Points, in no order, along strands that fork, close into loops and pass close to each other.
Points whose rows are less than 48.4 apart are linked; no others are. Some points are linked to none.
k_273: [-10   8  20 -34  -3   2 -14   2   3  22  -7  -1 -20  36   9 -30 -11 -13
 -29  -3   3 -14]
k_450: [-15 -20 -22 -25  -7 -12  24  -8  -4 -34  25  -3 -12  -1   2   7   7  -1
  25 -16  30  25]
k_151: [  0  -1  -9  -5  25 -20 -32 -17  19  34  -2  20  -8 -29  14  15   3 -15
 -22  -4   5  -3]
k_297: [ 18 -12 -31   7   0  11  15  11   5 -17   8   2  34   0 -14  34  -4  15
  46  10  23  34]
k_579: [ 26   3 -12  20   8  -3  10   5  22  23 -12  19  31  -2 -20  30   7   8
   8   2   8   7]
k_158: [-14 -23 -14 -28 -10  -6  14  -9   2 -14  24   2 -12  -6   3   2   4 -12
  20 -21  29  25]
k_666: [ 12 -12 -15   4  -8  22   9 -19 -20 -51   6  10   2  -1 -30  -7  -2  18
  29   6  15  19]
k_218: [ -9  -4 -14 -18   0 -13  28   2   0 -27  23 -18 -25  18   9  -8  17   0
   4 -12  11   3]
k_187: [ -1   3  27  23 -10  32 -11  -2 -33 -30 -17  -5  19   5 -23 -22 -14  22
   1  13 -40   2]
k_402: [ -8 -17 -15  -2   9 -16 -10  12  39  19  27 -15  -8  -3  33  35  11 -17
 -15  -5  26   0]
k_862: [-19 -17 -12  -5   9  -5 -22  -2  26  16  33  -2 -26  -2  35   8   3 -26
 -31 -18  10  -8]
k_149: [-16  11  36  17 -21   0   7  -1 -19  22 -23 -10  11   5  10  -7  -8  12
 -16   2 -41   7]
k_194: [ 33   6 -25  26  11  12  12  17   1 -12   1  13  40   2 -19  27   2  20
  30  13  -4   9]
k_77: [-12   0   0 -43  10  -6 -11 -18  11   9  -1  13 -14   7 -10 -23 -10 -14
  -6 -11  31  11]
k_541: [ -2   5  -7   5   5  -3  -7 -13   6  33  -6  25   6 -31   0  -8 -15  -4
   3  -1  -7  -4]
k_372: [  0   2  -1   1   1   3  13   9 -21 -46   3 -21   0   3 -11  -5  11  12
  26  10  -2  -6]
k_925: [ 18  11   4 -10   8   3  17  -2  -9   6 -17  34  10  11 -37 -23  -8   4
   6  -9  -6   2]
k_596: [-17  -2  11 -15   2  -4  -8  -2  24   8   7 -19 -27  25  17 -10  11 -11
 -32 -17   9  -7]
k_306: [-23   4   4  -2  -5   1   4  -6  16   7  24   0 -11 -24  16 -20 -16 -12
   0 -17  -1   3]
k_728: [  3   5  16  13 -14  14   4 -18   8  25 -18  20  13  -7 -27 -24 -15   2
  -8   3  -1   1]
k_991: [  3   9  21 -15  -3 -13   5  10   2  28 -32   6   0  24 -15 -14   9   0
 -15  -2   0 -10]
k_549: [ 17   4 -20 -16   2  -5  23 -13 -22 -24  -9  20  -3   7 -29   2   5  10
  28  -2  26  16]
k_196: [  0  -9 -22   9   3   4  16  -3   6 -24  22  -6  13 -14 -12  12   9   8
  32  -9   5  20]
k_88: [-12  13  -6  -7   7   3  13  -7  -5 -21  15  -8  -3  -4  -8 -26  -2   6
  12 -14 -14   7]
k_245: [-13 -14 -13 -44  12 -10 -13 -14  11   3  10  12 -20   9  -1  -9   1 -15
  -5 -22  33  18]
k_796: [  0   9 -15   5   7 -12  19  20  14   7  15 -16   7   2  15  15  16   1
   9  -3  -6  -4]
k_110: [ -4  16   5  28  -6 -10  13  -1  -4  19  -5 -12  -1 -12  28   9   7   2
  -7  10 -33  -8]
k_634: [ 24  -3  -9  10  -8  14  16  -5   0  -4 -14  19  17   7 -35  -1   5  15
  13   1  15  10]
k_29: [ 21   0  -5  44  -9  27  -2  -8 -10  -5 -10  16  22 -10 -20  -8  -4  22
   2  11 -32  -4]
k_736: [-15  -5  -2 -34   3 -10   8 -14   8 -12  10  -3 -42  34   9 -22   5 -11
 -19 -10  28   0]
k_52: [  4  -3  23  45 -17  34 -11   2 -24 -25 -13 -14  25   3 -15   0  -6  23
  -2  16 -42  -2]
k_932: [ 13   6 -22  -6   5   0  19  14 -16 -39   0  -9  11  11 -12  11  10  13
  36  14  16   5]
k_784: [ 17  14   3   6   1  -4  28  10  -9  -6 -21  -6  13  23 -24   1  17  16
  11   3  -6  -1]
k_692: [-10   9  22   8  -9 -15  -1  -3 -16  45 -25   2  -8  -3  33   0 -10  -7
 -32  15 -33 -15]
k_86: [ 14   1 -13  14  17 -16  -5 -10  28  30  -5   6  16 -24   3  42   9  -5
   0   8  12   5]
k_50: [  2  -5 -11  32 -13   1  13  13  11  -9  23 -14  12 -32  18  25  -1  -1
  21   8   2  -1]
k_787: [ -4   3 -10 -25   7 -12  22  -7   7  -8   2  -6 -11  19  -3  -5  18  -3
   4 -11  21   7]
k_46: [-11  -9  -6 -25   4 -15   7  -5  23  -8   9 -12 -19  17   1   6  20 -12
  -7 -13  39   6]
k_111: [  9 -15 -26  13   6  13  12   6   2 -38  26  -8  28  -7 -11  30   1  14
  42   8  13  24]
k_953: [ 32  -5 -21   3  14  15   1   6 -26 -57  -9   9  15  11 -33  18   2  19
  36  25  14   4]
k_330: [-14 -21  -8 -10  -5   0   7 -19  19  -2  16   4   1 -17 -12  10   1  -5
  16 -24  29  30]
k_944: [ 16  -1  -5  52 -10  10   8 -24  -1  20 -13  16  10 -28  -4   7  -3  11
  -7  17 -18  -1]
k_926: [ -5  -2   9   0  24 -22 -54 -14   1  22  -3   1 -31 -13  33   5  -9 -21
 -61  22  -4 -21]
k_36: [ 25  10 -10  -7  -1  -3  25 -13 -27 -31 -20  24  -4  13 -34  -4   2  16
  20  12  21   9]
k_123: [-11  19   7 -14  -2   2  -2   0  -4  22   5   4  -7   1  16 -35 -21  -6
  -9  -5 -27  -9]
k_220: [ -4  -5  12  -7   5 -10 -45  12  15  31  -2  -5 -18  -3  23   3   1 -17
 -40   6  16 -24]
k_272: [-27  14  33   8 -22   1   5   4 -15  17 -10 -17  -2   7  28  -9  -8   4
 -23  -6 -39  10]
k_516: [  5  -7 -18  -2  -1 -10  -4  19  17  30  11   1   4 -15  31  30   5 -13
  10   3  21  -6]
k_5: [ -6 -20  -8  -5  17  -9 -60   6  20   9  22  -3 -25  -3  30  23   6 -22
 -44  -6  26  -8]
k_398: [-19  -5   6 -11  17   3 -44  -2  23  16  22  -6 -31  15  24 -12 -10 -21
 -49  -9   7 -12]
k_300: [  6 -10  -9   3  18 -26 -27  -2  20  30   5  -4 -18 -23  41  39   6 -23
 -26  17  20 -12]
k_607: [  7  11  12  25 -15   9   4  -5 -17  21 -24  23  23  -2 -22 -22 -19  14
  -9  13 -41  -8]
k_908: [-11  12  20   0  -9  -7   9  13   3  18 -11 -22  -2  27  18   0  16  -2
 -20  -9 -13  -5]
k_362: [ -6   4  16   9  -8  15   0  13 -27 -39  -5 -23   6   4 -12 -13   1  12
  17   7 -21  -5]
k_643: [ -4   7   9   7  11 -19 -21  -6   7  40 -10  -5 -23   1  40  15  10 -16
 -45   9 -16 -19]
k_896: [  2  -2 -28  -9  12 -11  13  10  18   9  18  -2  11  -2  11  24  16  -2
  21 -12  11  10]
k_473: [ 30  -6 -11  32  -3  28  -2   4 -11 -25  -3  10  28   0 -30   0   3  25
  11   8 -18   3]
k_289: [  9  -8  16  43  -4  33 -18   6 -18 -33  -8 -13  23 -13 -10  10  -3  19
   8  21 -40 -14]
k_861: [-13  17   3 -19  -4  -9  23 -14 -30 -44   5 -12 -33  20  -2 -27  -6  13
   5   5  -2   5]
k_92: [ -4  12  12 -23  24 -12 -33 -10  20  29  -7  18  -3  -1 -11 -17 -11 -12
 -27 -10  -1  -4]
k_578: [  0  -2  11  -8   5 -14 -25   4  16  39 -12   5  -5  -9  13   0   3 -11
 -25   3  11 -22]
k_989: [ 18   8   3  38  -5 -11  17   0   2  35 -29   7  19  -8   1  21   6   9
 -11  21 -25 -16]
k_586: [-17   1   2  21 -13   0   9   1   8   0  22  -8 -10 -32  21  -4  -5  -6
   3  -8 -10  -5]
k_615: [  5  15   1 -18  12   0   8  -6   1  19 -10  29   7  -1 -20 -29 -11  -3
   0 -15  -5   0]
k_185: [  4   4  -5  10  27 -17 -15 -27  12  38 -13  21  -5 -35   7  19  -2 -10
 -21   8  -3  -4]
k_774: [-10  -3   3 -35   4   6 -20  -1   7  12   7   7 -29  36  13 -32 -13 -18
 -28  -8  18 -10]
k_706: [  1  12  -9  21   6 -12   8 -10   1  25  -2   2  -1 -29  21   9   3  -4
  -6   5 -22 -11]
k_133: [-19  20  23 -22 -15   4  13  -6 -14  -8  -5 -12 -12  28   6 -39 -20   2
 -10  -4 -20   8]
k_857: [-17   5  -8 -12   7   0   5 -13  14  10  18   8  -6 -17   7 -17  -8  -5
   2 -22  -3   5]
k_723: [ 11   0   0  -2   7   5   1 -10 -37 -69 -16 -10 -10  10 -26  -1   1  18
  24  26   5  -9]
k_941: [ 14   3  -3  24   1  15   1  25 -13 -22  -1 -16  27  -8  -7  14   6  18
  28  20 -14 -13]
k_487: [  3  10  15  24 -11  -4   2 -12 -10  39 -30  25  14 -13  -8 -10 -19   5
 -17  18 -35 -12]
k_333: [ -2   8  16  19 -14  -8   1   0 -21  35 -24  10   2 -17  16  -9 -14   1
 -10  21 -34 -19]
k_342: [  7  -7   1   0 -16  -1   8  14   7  14  -4   2  10  -6  -3   8   6  -1
  20   4  29  -4]
k_992: [  9 -11  -9 -20  10 -14 -28  10  15  36  -5  15  13 -11   5  34   6 -13
   5  -4  31   7]
k_637: [ 21  -3  -9  34   2   4   1 -27   8  32 -15  31  14 -29  -8  19  -2   4
  -7  11  -7   1]
k_600: [ -6   9  -2 -27  -8   0  17 -21 -14 -17  -3  12 -16   7 -18 -34 -18   5
  12   1  18   9]
k_354: [ -9   5 -17 -23  -2 -18  29  -9 -17 -40  12 -11 -32  18   7 -15  10   6
   8  -4  12   2]
k_931: [ -3  14   0  -5  12 -10 -10 -12   4  40  -3  23  -3 -23  11 -15 -20 -11
 -15   3 -18  -9]
k_542: [ 12  13  13  35  -6  10  16   3 -11   3 -23  -5  24  12 -21   6   9  21
  -3   5 -33   1]
k_995: [-11  -4 -14  -3   9 -13  -6  -4  21  22  22  -1 -15 -18  33   8   7 -16
 -12 -15   1  -5]
k_105: [ 15   4 -18 -13   2  -8  23  18  -8 -13   0  -5   8  15  -5   8  15   8
  29   3  20   1]
k_695: [ -3  -2 -28 -39  -1  -6   9   5 -17 -12  17   7 -25  19  16 -13   8  -7
  13 -12  27   5]
k_821: [-10   0 -19 -35   3   2   2   5  -2   4  21   9 -20  16  17 -26  -1 -11
   0 -20   9  -3]
k_981: [-11  10  27   5 -14  11   0  20 -32 -23 -11 -21  10   5   5 -14  -2  12
   8   4 -30  -8]
k_914: [  5   8  23   5  -8  -6  13   6  -6  28 -33   9  17  17 -18  -8   5   6
 -10   1 -20  -9]
k_915: [  0 -22 -18   4 -16   8   9   6  15  -2  20  -5  20 -20   3  34  -3  -1
  34  -4  27  29]
k_15: [  2 -17 -19 -29   1  -9  -1   7  16  15   2   2  15   3  -1  43   4 -11
  28 -11  35  31]
k_874: [-26   6  22  10 -21   1   6  10   4  12  15 -20 -25   8  44  -6 -10 -14
 -28 -16 -27  -3]
k_877: [-10 -10  10 -12 -16   1  12 -10  12  -7   3  -1 -13  -6 -11 -17  -2  -6
   8 -10  37   7]
k_663: [ -1  13  -4  26  -3  -5  15  17  -2   2   8 -22   8 -10  22  14  12   7
   5   7 -26  -8]
k_718: [ 14  -4  -2   1   1   5   6 -11  14  16 -16  22  13  -1 -33   1   5   1
   7  -8  23  10]
k_965: [ -1  10   8  11  -3   3  15  -4   7   9  -4  -6   8  -5  -7  -6  10   6
   2 -10 -10  -2]
k_571: [-10 -10   4 -21  10 -13 -12   1  29   4   4 -15 -19  17   5   2  20 -12
 -21 -15  32  -5]
k_824: [-13 -35 -19 -30   7 -10 -25   4  23   6  33  -2 -16   8  22  29   9 -23
 -14 -24  33  10]
k_341: [  0  -2 -13  12  -1   9   0 -16   4  17   5  20  11 -34  -9   2  -5   2
  12  -8   1  10]
k_539: [ 18   6  -8  15  11 -12   4  -2  23  32 -15   8  18  -8  -5  26  11  -1
  -2   2   2  -5]
k_885: [ 30  -7 -12  11  11  18  -7  -9 -26 -70 -14   0   6  17 -32  14   4  24
  24  29  10  -2]
k_886: [  8  -6 -24 -24   2  -4  17 -10  -6 -11  -1  15  -1   6 -19  11  10   2
  29  -9  32  27]
k_307: [ 10 -13 -25  19  -8   8   8   7  13   3  18   0  31 -18   2  42  -4   5
  34   6  15  27]
k_98: [ -5  12   1 -10  16 -12 -25 -14   7  42  -2  18 -16 -15  23 -12 -18 -17
 -34   6 -15 -15]
k_818: [-11   3 -14 -15   7  -1  16 -12   2  -9  18   6  -2  -8 -10 -18   2   1
  14 -20  -4  12]
k_91: [-11 -25 -15 -23  16  -9 -54   7  23  12  25   0 -17  -2  18  30   7 -20
 -26 -14  31   7]
k_599: [ -6  10   9 -10   6   0   3 -17 -43 -72  -8 -11 -23   7 -18 -17  -8  17
  16  20  -6  -4]
k_203: [ 14   2  -7 -26  21 -14  -6   9   9  28  -9  27   4   7 -10   0   9 -10
  -3 -18  10  -3]
k_720: [-21 -28 -10 -23  -8  -8   8   4  21 -13  37  -1 -26  -1  14   0   0 -22
   0 -26  30  12]
k_959: [ 12  -2   9  25 -24   9   7  10  -8  17 -17   7  19 -11 -12  -6   0   8
   8  14  -4 -16]
k_633: [ -9   6  32 -10   2  13 -13  -2 -49 -59 -25 -19  -2  18 -18 -14  -8  13
  12  20 -25  -5]
k_401: [ -2   5  24  12  -3   1 -10 -19  20  35 -23  12   6 -13 -17 -13 -18  -1
 -21   4  -4  -5]
k_328: [  7  12 -12 -21   6 -11  20  10  -5  -2  -3  -2  -5  16  -5 -11  17   2
  11  -8   5  -3]
k_202: [ 14  -6  -3  -8  16 -18 -28  10  17  42 -17  21  12 -16  -3  29   4  -9
  -9   5  20  -8]
k_428: [-12   9  31  22 -24  12   2  11 -30  -6 -18 -20  15   2  -1  -9  -4  15
   1   7 -39   0]
k_868: [ 17   6  -8  30  -7   7  10  24   1   0   1 -12  27  -8   2  22   4  13
  23  22  -4  -9]
k_283: [ 18   9   9  19  -6  15   8   4 -24  -2 -24  25  24   7 -35 -23 -16  18
   1   5 -35  -7]
k_367: [ -6  15  27  -3  -9   2  11  14 -36   2 -30   4  20  24 -13 -16  -7  17
  -5   0 -44   6]
k_183: [  0  -2   1 -25  29 -16 -64   9  16  13   2   9  -8  -4  -6   4   3 -12
 -37  -8  21  -2]
k_672: [-22 -15   1  -8  14  -5 -34  -9  32  11  35  -3 -34   1  30  -3 -11 -26
 -44 -17   7  -7]
k_561: [ 11  -1  -1  50 -14  22  -2 -14 -12  -2  -3   6  16 -28  -7  -2 -10  18
   1  16 -33  -4]
k_145: [ -5   8  11  14   2 -21  -2 -10  -2  40 -17  -6 -18  -7  41  11   4 -12
 -34  13 -27 -17]
k_846: [ -2  15  18  -4 -10  13  16 -13 -28 -26 -17  -1   0  19 -24 -33 -14  16
   7  10 -15   5]
k_115: [ -3 -16   2  -2  13 -10 -58   9  16  20  11  -6 -25  -6  25  15   3 -19
 -47   7  20 -19]
k_261: [-19  -4   6  -7 -17  -1  17  20   0 -22  25 -25 -27  20  27 -17   4 -12
  -9 -21  -2  -8]
k_489: [  0  -8  -7  12 -13  -1  21  25  12 -21  24 -23  13 -11   9  17   5   0
  29   4  17   2]
k_148: [  6  -2  14  21  -4  35  -7 -11 -27 -48 -12  -5  11   8 -33 -23  -9  20
   6  12 -27   2]
k_424: [-13   5  12   9  -8  -8  17   6  16  10   4 -27  -9  10  19   5  18  -4
 -15 -14 -13  -5]
k_859: [-19   5  16  -9   4   4 -24  -7  18  30  13  -4 -28  16  33 -18 -23 -20
 -41  -7 -12 -12]
k_255: [ 28  -1   7  17  -9  18  12  -3 -35 -40 -24   6   9  21 -37  -9   4  25
  13  22  -2   1]
k_655: [ 16  -1  -2  30  17 -14  -3 -32  10  38 -19  21   1 -36   1  20  -2  -7
 -17  19  -6  -5]
k_188: [ 10 -12 -15  28  -5  22   3  11   5 -44  24 -19  26 -10  -9  24  -2  12
  34  15   8   9]
k_764: [ 12  -9   4  31   9  28 -19  10 -11 -44   3 -20  21 -13 -11  15   2  13
  20  18 -22 -19]
k_73: [-11  15  -1 -16   4   3  16  -9 -18 -39   8 -10 -13   8  -7 -33  -4   7
   8  -4 -17   6]
k_420: [ -6  22  15 -12  -4  -2   8  17 -26  17 -15   2   6  20   5 -21  -3   7
  -6  -9 -41  -7]
k_214: [ -1 -12 -23 -43  13 -12  -7  -5   5  11   6  17  -6   9  -5  10   9 -12
   7 -25  27  18]
k_67: [ -5  -4 -17   3   4  -2   6  -4  14  14  11   5  10 -25   4  20   8  -2
  14 -11   5   7]
k_972: [-11   8  29  16 -10  -2  -6 -17  12  34 -23   0   1  -9  -1  -7  -8  -2
 -24   5 -14  -4]
k_785: [ -4  -7 -32 -12   7  -7  21   7   7 -18  25  -7  15  -2   1  23  13   3
  35  -9  12  21]
k_928: [  2  18   4   3  -1  -3   9  23 -19  12  -8  -7   7   9  10  -6  10   8
  -1  -5 -33 -14]
k_357: [ 30 -11  -1  33  -1  38 -16   6 -17 -45 -13   2  26  15 -33   2   5  29
   5  19 -24  -6]
k_206: [-24 -34 -10 -32   0  -6 -20   2  25  -2  36   2 -25   6  20   8   1 -27
 -16 -30  34  13]
k_27: [-15   1 -15 -20  -1   7   2  11  -2   3  29   0 -24  18  28 -28  -2 -12
  -7 -19  -7 -12]
k_834: [-10  -9   5  -3 -18  -4  18  17  18  -7  20 -17 -12  -1  14   1   8 -13
   7 -13  25  -4]
k_425: [  6   5  -4 -28  13  -4  -6  -4   4  26  -7  32   6  -4 -16 -15  -5 -10
   0 -17   8   4]
k_893: [-13  13  -5  -3  -4   1   4  11  -6  10  18  -7 -13  -1  29 -22  -3  -7
  -7 -12 -26 -11]
k_645: [ 12  11   9  17   2 -12  10  10  10  34 -24   3  17   8  -7  12  11   5
  -8   6 -12 -13]
k_231: [-17   8   2 -32  -5  -6  15 -12  -4 -12   9  -7 -39  36  16 -34  -6  -6
 -13 -11   7   3]
k_777: [ -6   5  18   7 -16  19  10 -15   8   5  -2   4   4  -8 -18 -33 -20   3
   5   0   2   4]
k_414: [-17  -5  14  -3 -23   5  23  -6   5 -24  13  -9 -15  -3  -4 -28  -7  -4
  10  -7  16   5]
k_20: [-18   3  20  -6 -21   6  14  19 -19 -24  11 -25 -20  21  25 -23  -2  -3
  -5  -9 -15  -4]
k_930: [-19  -3  11  -8  -8  -3  13   6  16   0  14 -23 -24  22  22 -13  10 -12
 -19 -21   0  -5]
k_209: [ -1 -13  15   9  10  16  -5   0 -18 -78  -2 -36  -4   4 -19  12   6  10
  19  19  -7 -10]
k_564: [ -1   0  14 -14   0 -10 -11   8  12  31 -13  -2  -7  12   1  -9   9  -8
 -18  -5  11 -15]
k_299: [  5 -10 -19   1   6 -19 -11   4  16  37  12   2  -2 -25  39  43   2 -17
  -3  13  23  -5]
k_725: [-14  10  15 -19   7   2  -4   1 -44 -62  -7 -19 -18  13  -3 -19  -5   7
  13  16 -20  -8]
k_422: [  5 -12  23  18   8  29 -14  -1 -20 -65 -13 -31   7  16 -22   9   2  13
  12  22 -16  -8]
k_929: [ 17  10  13   2  -8   6  17  -2 -37 -28 -30   8   6  26 -35 -19  -2  20
  10  16 -15   0]
k_775: [  4  -5 -14  21  -6  19   9  -9   2 -11  10   8  15 -21 -17  -3   2  11
  17  -8   1  12]
k_816: [ -5 -22 -26 -36   0 -15  10  -2  14  -3  11  -2   1   8   1  37   9  -9
  26 -13  37  34]
k_76: [-10  12   6 -38  21  -9 -15 -15  18  16  -6  15 -12  16 -12 -30 -12 -12
 -21 -13  11   3]
k_747: [-12 -11  -6  17 -13  -3   9  14  12  -4  31 -10  -5 -35  26  11  -2 -10
  12  -7   5  -4]
k_388: [ -3   5   5  -7  22 -24 -51 -18   7  35  -6  14 -20 -25  19  -4 -18 -16
 -44  18  -3 -17]
k_527: [ -1   9  12 -16  29 -19 -54  -5  21  16  -5   7  -9  -4  -7  -5  -4  -9
 -44  -5   6  -4]
k_173: [-17  14  11 -29  -8   0  16  -5  -7 -10   5  -8 -26  28  10 -38 -15  -4
 -13  -5  -7   4]
k_441: [ -2   4 -17  13   8 -13   5  -9  11  24  10   2   0 -33  20  15   7  -4
   1  -2  -4  -4]
k_301: [  2  11  24   4  -5   8   1  18 -46 -24 -33  -3  24  22 -21  -7   0  21
   6   6 -45   0]
k_8: [ 14   5  18  10   1  12   1  17 -36 -36 -28 -13  24  24 -26   5  10  22
  16  17 -27  -9]
k_249: [ -5  -5 -12 -12  -8  -3  22  -6 -15 -41  13  -4  -8  -4  -9  -5   5   5
  29  -3  26  13]
k_909: [  4  12  -3 -11  -1  -1  16  23 -14  -3  -4 -14  -2  27  10  -7  18   6
   6  -7 -13  -9]
k_238: [ 13 -10   1  20 -20  11   7   5   5  20  -9  12  23 -13 -14   4   0   5
  14  12  17  -6]
k_25: [-11   2  16   3 -22  16  10  -4  -6 -18   4  -2   0  -8 -14 -35 -21   3
  14   0   3   3]
k_193: [ -8   6  -4 -40   5  -5  10 -21   2  -2   2  15 -18   7 -13 -32 -16  -6
   6  -9  21  13]
k_26: [ 13  -3 -21  23   9  -8   4 -14  22  28   0   8  17 -30   9  45   0  -3
  12  12  12  15]
k_82: [ -8  -5  13  29 -19  17   3  10  -8 -27  13 -16   5 -26   0  -7  -6   4
  15   4 -12  -8]
k_147: [ 18  10   5   4   2   7  12   9 -18   4 -17  27  19   6 -34 -16  -4  11
  10  -1 -20  -3]
k_526: [  6 -13  -7 -23  -5  -7   0  16  13  16   0   0   2   5   4   6  13 -10
  11  -5  39  -4]
k_780: [ 11 -12 -18 -20   6 -10  -8   9  15  29   0  12  18  -5  -1  40   5 -10
  21  -9  27  19]
k_551: [  4  -7 -17 -35  12 -11   8 -12   2   4  -5  21  -3   6 -18  11  10  -9
  16 -19  32  25]
k_603: [ 17 -12  -4  27 -11  28  10   2  -5 -48   8 -15  17   3 -23   7   6  20
  25  14  10   6]
k_495: [ 27   4 -21  18   8   4  14  11  15  10  -3  13  36   0 -13  28   3  12
  24   8   6  11]
k_803: [-17  12   9 -15  -4   3 -14  -5  11  30  13   2 -17   6  30 -29 -28 -15
 -26  -4 -14  -8]
k_16: [ -8 -18  -5  -8  -7  -9   2  18  34   6  23 -16  -9   1  24  22  10 -18
  -1 -12  33   2]
k_62: [ 34  -2 -22  11  16  19   0  14 -12 -40  -2   9  33   9 -30  20   4  18
  35  19   2   4]
k_332: [ -7  -7  -6 -10  22 -20 -39 -13  22  25   3   9  -4 -30   5  25   4 -14
 -17  -9  17   7]
k_451: [ 32  -6  -7  19 -11  25  10   0 -15 -25 -13  16  19  10 -35  -8   4  22
  18  10  -1   2]
k_739: [  0 -14 -13 -30  22  -8 -48   5  17  17  11   9  -8   6   4  14  13 -18
 -24 -17  27   1]
k_763: [ 23   1 -24  42   2   2  13  -6  10  15   2   7  24 -27   9  37  -3  11
  15  25  -2   4]
k_631: [-12  -7  -6 -38  13  -2 -16  -9   6   3  10   5 -38  41   9 -21  -2 -18
 -29 -13  27  -4]
k_582: [-14   2  13  20 -17   5  12   8   0 -18  17 -20  -3 -21  12 -13  -4   2
   7  -7 -17  -6]
k_11: [-12  21  26 -14 -15   9  17 -10 -24 -13 -16  -8   0  22 -10 -37 -22   9
   3   6 -23   9]
k_200: [-25  12  30   3 -21   5  12  11  -9   0   2 -25 -10  10  22 -17  -8  -2
 -13 -13 -29   4]
k_866: [-16   0  27  19 -12  -8  -2 -10  20  26  -4 -16 -15 -19  16   0  -4 -11
 -24   4  -3 -11]
k_510: [ -1  -4  -7   8  16 -19 -22  -4  14  32   4  -5 -25 -11  46  24   8 -20
 -36   9   0 -25]
k_618: [-20   1  24  17 -14  -8   0  -4  21  19   7 -18 -25 -13  31  -2  -8 -19
 -32  -6  -9  -8]
k_18: [ -2  -6  -6  -2 -10   8  14 -16 -24 -55   5   1  -9  -6 -24 -17  -7  11
  28   7  19  10]
k_574: [ 11  11  12  41 -11   3  12   0 -17  19 -27   2  21  -4  -1  14   3  16
  -6  20 -42  -8]
k_228: [ -4  -6   1   7 -18  -2  24  25   6 -32  21 -31  -2   0  12   3   9  -2
  16  -2  14  -2]
k_3: [ 22   4 -18  44   1   5   9  13   6   7   1  -2  29 -14   6  29  -3  15
  20  31 -14  -3]
k_668: [ -1  23   7 -17   7   3   4  -4  -1  24  -8  21   3   5 -11 -32 -22  -2
  -7  -7 -21  -5]
k_999: [-19   8  25 -11 -17   8   6  24 -35 -32   1 -28 -13  21  16 -25  -6   3
   1  -3 -25  -1]
k_951: [ -3 -11  -4 -18  19 -13 -41 -14  19  24  -5  16   6 -22 -19  25  -2 -12
 -11 -17  23  20]
k_629: [  3  -7 -12 -17  -1  -8 -14  17  15  31   6   8   2  -4  20  13   9 -16
   1  -7  21 -11]
k_419: [ 23 -14  14  20   9  34 -22  -2 -24 -60 -22 -16  17  23 -32  10   6  23
  10  24 -18 -13]
k_594: [ 19   9   3  25  -4   5  22  14  -5  -4 -18  -7  27  16 -19   7  15  18
   9  10 -18  -3]
k_754: [  9  -8   4  -8  13  -5 -22 -18  21  24 -14  24  14 -12 -33   8   2  -6
  -8  -8  24  11]

How many points has the smallest loop of links through each point below? Write none if it is on no loop.
k_196 | 6
k_634 | 14
k_571 | 14
k_110 | 7
k_981 | 7
k_342 | none
k_18 | none

A fork is a point with three links, a tip a point with one. Leave the first point through the second and follow the links. Name the first fork or tip that comes.
k_3; k_868 | k_148
k_11; k_846 | k_451
k_354; k_861 | k_586
k_441; k_706 | k_896
k_859; k_398 | k_441
k_739; k_183 | k_77
k_723; k_885 | k_539
k_151; k_185 | k_473

Name the points in between on the shortest way along the links from the first point to the second, in order.
k_495; k_3 | k_579, k_539, k_86, k_26, k_763
k_931; k_123 | k_541, k_341, k_67, k_441, k_995, k_862, k_672, k_398, k_859, k_803
k_451; k_637 | k_473, k_29, k_561, k_944
k_183; k_564 | k_739, k_91, k_5, k_115, k_220, k_578
